Each row is a point on a tangle of strands that fork and nearly touch. The rows are in no order.
In the rows, 100 means zero.
Two points are linked if the straight distance between their rows is under 84.1. Some points are linked to none.
j124: | 106 | 124 |  61 |  86 |  60 | 107 |  93 | 134 | 133 |  44 |  88 |  90 | 114 |  99 |  86 |  59 |  62 |  73 | 101 | 134 |
j801: | 112 |  88 |  89 | 106 | 103 | 109 | 108 |  92 | 114 |  70 | 105 | 123 |  93 |  77 |  81 |  97 |  88 |  84 |  73 | 108 |
j539: |  73 | 150 |  90 |  93 |  31 |  87 |  75 | 151 | 126 |  75 |  77 |  66 | 104 | 117 | 130 |  39 |  66 |  97 | 125 | 127 |
j132: | 102 |  50 |  73 | 145 | 152 |  90 | 126 |  67 | 137 | 122 | 124 | 101 |  99 |  97 |  86 |  90 | 126 | 112 |  53 | 106 |
j136: |  97 |  95 |  67 |  82 |  77 |  98 |  77 | 179 | 120 |  61 |  83 |  44 | 125 | 146 | 130 |  66 |  84 | 124 | 170 | 100 |
j750: | 140 |  39 |  66 |  96 | 189 |  98 |  90 |  79 |  99 | 132 | 123 | 126 | 114 | 108 |  84 | 152 |  85 | 140 |  79 |  62 |
j177: |  74 | 107 | 145 | 104 | 110 |  97 | 104 | 112 |  66 | 136 | 103 | 114 |  86 | 117 | 151 | 142 | 117 | 103 | 134 |  77 |
j289: | 135 |  79 |  85 |  82 | 149 |  99 |  73 | 115 |  55 | 129 | 115 | 158 | 121 | 123 | 137 | 189 |  60 | 138 | 148 |  66 |
j964: | 123 | 115 | 133 | 104 | 115 |  91 |  91 |  52 |  91 | 113 | 123 | 165 |  70 |  72 |  74 | 138 |  79 |  86 |  34 |  89 |
j241: |  58 | 108 | 130 | 124 |  75 | 102 | 111 | 117 | 134 |  98 |  86 |  24 |  98 | 135 | 122 |  29 | 133 |  94 | 116 | 108 |
j383: | 150 |  81 |  54 |  86 | 118 |  99 |  77 |  55 |  81 |  70 |  87 | 165 | 133 |  95 |  49 | 152 |  56 | 136 |  84 |  88 |
j263: |  94 |  55 |  91 | 116 | 129 | 102 | 128 | 127 | 143 |  88 | 104 |  36 |  92 | 102 |  94 |  52 | 153 |  86 |  92 | 100 |
j982: |  70 | 105 | 149 | 118 |  99 |  92 | 122 |  91 | 107 | 118 | 115 |  98 |  59 |  70 | 117 |  85 | 136 |  68 |  69 | 105 |
j740: |  67 | 123 | 145 | 134 |  95 |  88 | 133 |  60 | 106 | 154 | 126 | 104 |  58 |  84 | 107 |  84 | 144 |  82 |  48 | 120 |
j446: |  49 |  86 | 148 |  98 | 131 | 136 | 121 | 124 |  83 | 151 |  89 |  19 | 102 | 141 | 134 |  94 | 152 |  93 | 138 |  64 |
j502: |  91 |  84 |  83 | 155 | 131 |  93 | 114 |  35 | 110 | 161 | 142 | 122 | 107 | 133 |  87 | 127 | 105 | 125 |  64 | 118 |
j237: |  82 |  55 |  90 | 159 | 164 |  98 | 127 |  44 | 134 | 148 | 123 |  79 |  98 | 110 |  79 |  96 | 147 | 109 |  44 | 111 |
j116: | 154 |  69 |  93 |  57 | 107 |  73 |  75 |  38 |  69 |  61 |  58 | 135 |  97 |  37 |  61 | 124 | 119 | 121 |  71 |  81 |
j74: |  68 |  66 | 102 | 131 | 130 | 117 | 132 | 102 | 141 | 120 | 100 |  11 | 106 | 132 |  96 |  60 | 160 |  96 | 101 | 100 |
j779: | 145 |  93 |  86 |  84 | 115 |  89 |  83 |  31 |  80 |  79 |  86 | 174 | 111 |  87 |  51 | 154 |  64 | 120 |  64 |  81 |
j186: |  94 | 159 |  93 |  98 |  53 |  90 |  98 |  94 | 123 | 105 | 126 | 135 |  96 |  59 |  91 |  79 |  72 |  68 |  56 | 139 |
j202: |  80 |  81 | 148 | 100 | 118 | 105 | 119 | 124 | 101 |  96 | 100 |  75 |  68 |  78 | 116 |  86 | 147 |  71 |  93 |  79 |
j386: |  77 | 183 |  98 |  93 |  26 |  84 |  85 | 108 |  76 | 143 | 121 | 153 |  90 |  98 | 126 | 104 |  56 |  99 | 115 | 125 |
j5: | 132 | 110 | 100 |  56 |  57 | 118 |  89 | 135 |  63 |  24 |  44 |  69 | 111 |  79 |  81 |  94 | 114 |  86 | 151 | 100 |
j409: |  77 |  71 |  94 | 168 | 149 | 114 | 125 |  31 | 124 | 171 | 143 |  91 | 101 | 138 |  70 | 117 | 119 | 108 |  51 | 112 |
j853: |  89 | 120 | 121 | 139 | 107 |  80 | 125 |  47 | 118 | 151 | 140 | 128 |  62 |  75 |  93 |  91 | 125 |  92 |  27 | 125 |
j831: |  92 |  70 |  76 | 107 | 102 |  96 | 109 | 134 | 140 |  87 | 103 |  38 | 122 | 140 | 115 |  56 | 116 | 113 | 136 | 107 |
j967: |  95 | 142 |  58 |  88 |  38 |  92 |  76 | 143 | 131 |  70 |  97 | 103 | 115 | 111 | 107 |  58 |  41 |  82 | 114 | 146 |
j362: | 113 |  72 |  69 | 144 | 143 |  76 |  94 |  41 | 106 | 153 | 139 | 145 | 113 | 129 |  90 | 140 |  86 | 140 |  70 | 104 |
j888: | 145 |  37 |  85 |  70 | 189 | 115 |  97 |  81 |  96 | 109 | 108 | 113 | 114 |  90 |  48 | 145 | 108 | 138 |  71 |  54 |
j640: |  89 |  65 |  97 | 125 | 119 |  97 | 130 | 102 | 150 |  73 | 108 |  61 |  79 |  80 |  86 |  45 | 140 |  70 |  60 | 117 |
j323: |  98 |  61 |  98 |  92 | 124 | 104 | 113 | 153 | 123 |  87 |  98 |  25 | 107 | 118 | 111 |  57 | 140 | 106 | 131 |  94 |
j569: | 106 | 123 | 116 |  61 |  53 | 126 |  88 | 133 |  66 |  40 |  57 |  95 | 102 |  86 |  97 | 103 |  89 |  70 | 141 |  94 |
j992: |  91 | 108 |  95 |  74 |  86 | 100 |  81 | 146 |  57 | 118 |  99 | 124 | 115 | 132 | 158 | 150 |  63 | 123 | 188 |  75 |
j896: |  70 | 118 | 109 |  89 |  64 |  99 |  85 | 148 |  66 | 115 |  87 | 106 | 114 | 140 | 157 | 116 |  70 | 119 | 184 |  84 |
j986: | 114 | 165 | 148 |  76 |  73 | 101 |  79 |  76 |  54 | 106 | 111 | 171 |  75 |  66 |  99 | 157 |  65 |  71 |  74 |  96 |
j367: |  79 | 155 | 100 | 117 |  60 |  83 | 110 |  77 | 120 | 134 | 137 | 116 |  84 |  71 | 102 |  66 |  97 |  86 |  57 | 139 |
j534: | 161 |  46 |  84 |  53 | 162 | 110 |  87 |  77 |  65 |  85 |  75 | 118 | 126 |  86 |  39 | 155 | 115 | 149 | 103 |  58 |
j101: | 105 |  65 |  80 | 126 | 131 |  96 | 124 |  88 | 136 |  91 | 117 |  99 |  95 |  85 |  83 |  72 | 115 |  92 |  60 | 112 |
j791: |  68 | 126 | 112 | 111 |  53 |  97 |  89 | 144 | 129 |  76 |  79 |  30 | 104 | 134 | 132 |  34 | 105 | 100 | 131 | 115 |
j496: | 107 | 135 | 125 |  66 |  63 | 125 |  90 | 104 |  63 |  62 |  66 | 127 |  96 |  61 |  98 | 127 |  81 |  65 | 111 |  99 |
j135: |  91 |  93 | 138 |  81 |  95 | 128 | 116 | 135 | 104 |  53 |  86 |  57 |  74 |  66 |  91 |  67 | 138 |  54 |  97 |  81 |
j167: | 100 |  86 |  41 | 142 |  91 |  80 | 123 |  79 | 162 |  94 | 119 |  86 | 111 | 108 |  77 |  41 |  89 |  98 |  70 | 151 |
j71: |  91 | 119 |  70 | 134 |  80 |  80 | 123 |  69 | 136 | 121 | 134 | 111 |  96 |  89 |  86 |  58 |  96 |  93 |  55 | 150 |
j489: |  90 |  51 | 114 | 113 | 172 | 110 | 126 | 114 | 107 | 138 | 100 |  49 |  83 |  95 | 108 |  99 | 174 | 100 |  84 |  73 |
j360: |  95 | 161 | 132 |  93 |  70 |  86 |  91 |  93 |  71 | 126 | 128 | 160 |  67 |  73 | 119 | 133 |  71 |  84 |  78 | 106 |
j160: |  97 | 164 |  87 | 100 |  63 |  83 |  86 |  99 |  75 | 122 | 125 | 171 |  87 |  90 | 116 | 128 |  53 |  92 |  97 | 121 |
j144: | 142 |  74 |  95 |  65 | 159 | 113 |  75 | 115 |  54 | 108 | 105 | 146 | 116 | 113 | 105 | 185 |  75 | 134 | 126 |  44 |
j971: | 146 | 106 | 124 |  67 |  94 |  80 |  78 |  23 |  66 |  83 |  66 | 148 |  87 |  42 |  70 | 137 | 100 |  95 |  52 |  92 |
j749: | 154 |  72 |  98 |  53 | 149 | 115 |  80 |  91 |  45 |  87 |  80 | 140 | 126 |  94 |  73 | 182 |  86 | 140 | 121 |  45 |
j125: |  92 | 104 |  44 | 103 |  67 |  86 |  77 | 147 | 128 |  70 |  88 |  60 | 135 | 157 | 128 |  66 |  71 | 122 | 155 | 119 |
j889: |  86 |  99 |  42 | 125 |  66 |  85 |  97 | 115 | 153 |  84 |  97 |  50 | 134 | 157 | 103 |  48 |  74 | 122 | 123 | 144 |
j328: | 133 | 121 | 114 |  89 | 104 |  93 |  83 |  33 |  82 |  92 |  99 | 162 |  92 |  57 |  54 | 136 |  72 |  95 |  39 |  99 |
j663: |  80 | 102 | 137 |  89 |  80 | 115 | 109 | 144 | 131 |  51 |  85 |  43 |  70 |  77 | 107 |  40 | 130 |  53 |  91 | 101 |
j266: | 155 |  58 |  88 |  60 | 123 |  92 |  84 |  66 |  60 |  66 |  58 | 132 | 114 |  62 |  58 | 137 | 115 | 134 | 100 |  72 |
j908: |  64 | 167 | 100 |  89 |  29 |  86 |  80 | 134 |  82 | 117 |  90 | 123 |  94 | 110 | 136 |  79 |  48 |  98 | 139 | 122 |
j862: |  37 | 123 | 151 | 119 |  79 | 124 | 111 | 111 |  86 | 142 | 101 |  68 | 103 | 143 | 131 |  90 | 104 | 104 | 143 |  88 |
j352: | 103 | 129 |  70 |  99 |  72 | 100 | 100 | 100 | 118 |  81 | 114 | 135 | 106 |  72 |  77 |  86 |  58 |  78 |  68 | 136 |
j521: | 149 |  83 | 101 |  57 |  77 | 106 |  93 | 114 |  60 |  30 |  45 |  74 | 103 |  47 |  76 |  92 | 138 |  86 | 136 |  94 |
j253: | 125 |  59 |  73 | 116 | 165 |  89 |  94 |  76 |  90 | 147 | 129 | 137 | 118 | 123 | 111 | 158 |  89 | 137 |  98 |  79 |
j88: |  47 |  93 | 126 | 141 | 105 | 121 | 134 |  91 | 145 | 117 | 101 |  21 |  95 | 136 |  96 |  39 | 149 |  84 |  86 | 106 |
j294: |  62 |  68 | 141 | 101 | 152 | 117 | 125 | 130 |  93 | 139 |  88 |  20 |  83 | 108 | 127 |  87 | 182 |  90 | 117 |  68 |
j622: |  45 | 106 | 162 | 103 |  90 | 117 | 112 | 128 |  87 | 128 |  85 |  48 |  96 | 130 | 144 |  83 | 136 |  98 | 146 |  74 |
j161: | 109 | 158 | 146 |  65 |  62 | 113 |  80 |  92 |  41 |  83 |  79 | 156 |  82 |  65 | 109 | 157 |  73 |  69 | 107 |  89 |
j500: |  62 | 122 | 122 | 108 |  54 | 102 |  98 | 129 |  87 | 112 |  87 |  78 | 105 | 141 | 145 |  83 |  81 | 108 | 155 |  97 |
j713: | 139 |  72 | 104 |  74 | 111 | 125 | 102 |  98 |  80 |  41 |  66 |  76 | 103 |  60 |  52 |  95 | 140 |  97 | 109 |  84 |
j732: |  76 | 148 | 121 |  78 |  37 | 105 |  80 | 155 |  75 |  78 |  84 | 117 |  92 | 101 | 137 |  99 |  58 |  80 | 148 | 101 |
j528: | 105 |  79 |  31 | 127 |  89 |  82 | 110 | 107 | 159 |  73 | 112 |  69 | 125 | 129 |  90 |  47 |  82 | 106 |  97 | 140 |
j196: | 109 | 126 | 105 | 124 | 101 |  79 | 100 |  62 | 104 | 136 | 133 | 155 |  75 |  78 |  93 | 113 |  87 |  96 |  44 | 120 |
j222: | 124 |  84 |  54 |  92 |  97 | 113 | 103 | 127 | 127 |  36 |  94 |  83 | 120 | 103 |  68 |  73 |  82 |  87 | 110 | 107 |
j208: | 115 |  91 |  85 |  81 | 114 | 102 |  78 | 132 |  57 | 122 | 109 | 147 | 131 | 134 | 157 | 174 |  55 | 134 | 174 |  74 |

A fork is a point with three links, a tip a point with one. Leave the first point through the second and follow the links. Name the first fork or tip that comes.
j222; j124: j263
j360; j986: j713
j196; j853: j663
j289; j208: j489
j713; j521: j732
j101; j132: j534
j202; j982: j328
j253; j362: j101

Follow the links from the first point to the second, and from the first to the third. Name the last point that the two ways share.
j74; j779; j896: j534
j779; j352; j992: j534
j367; j196; j831: j101
j831; j71; j992: j101
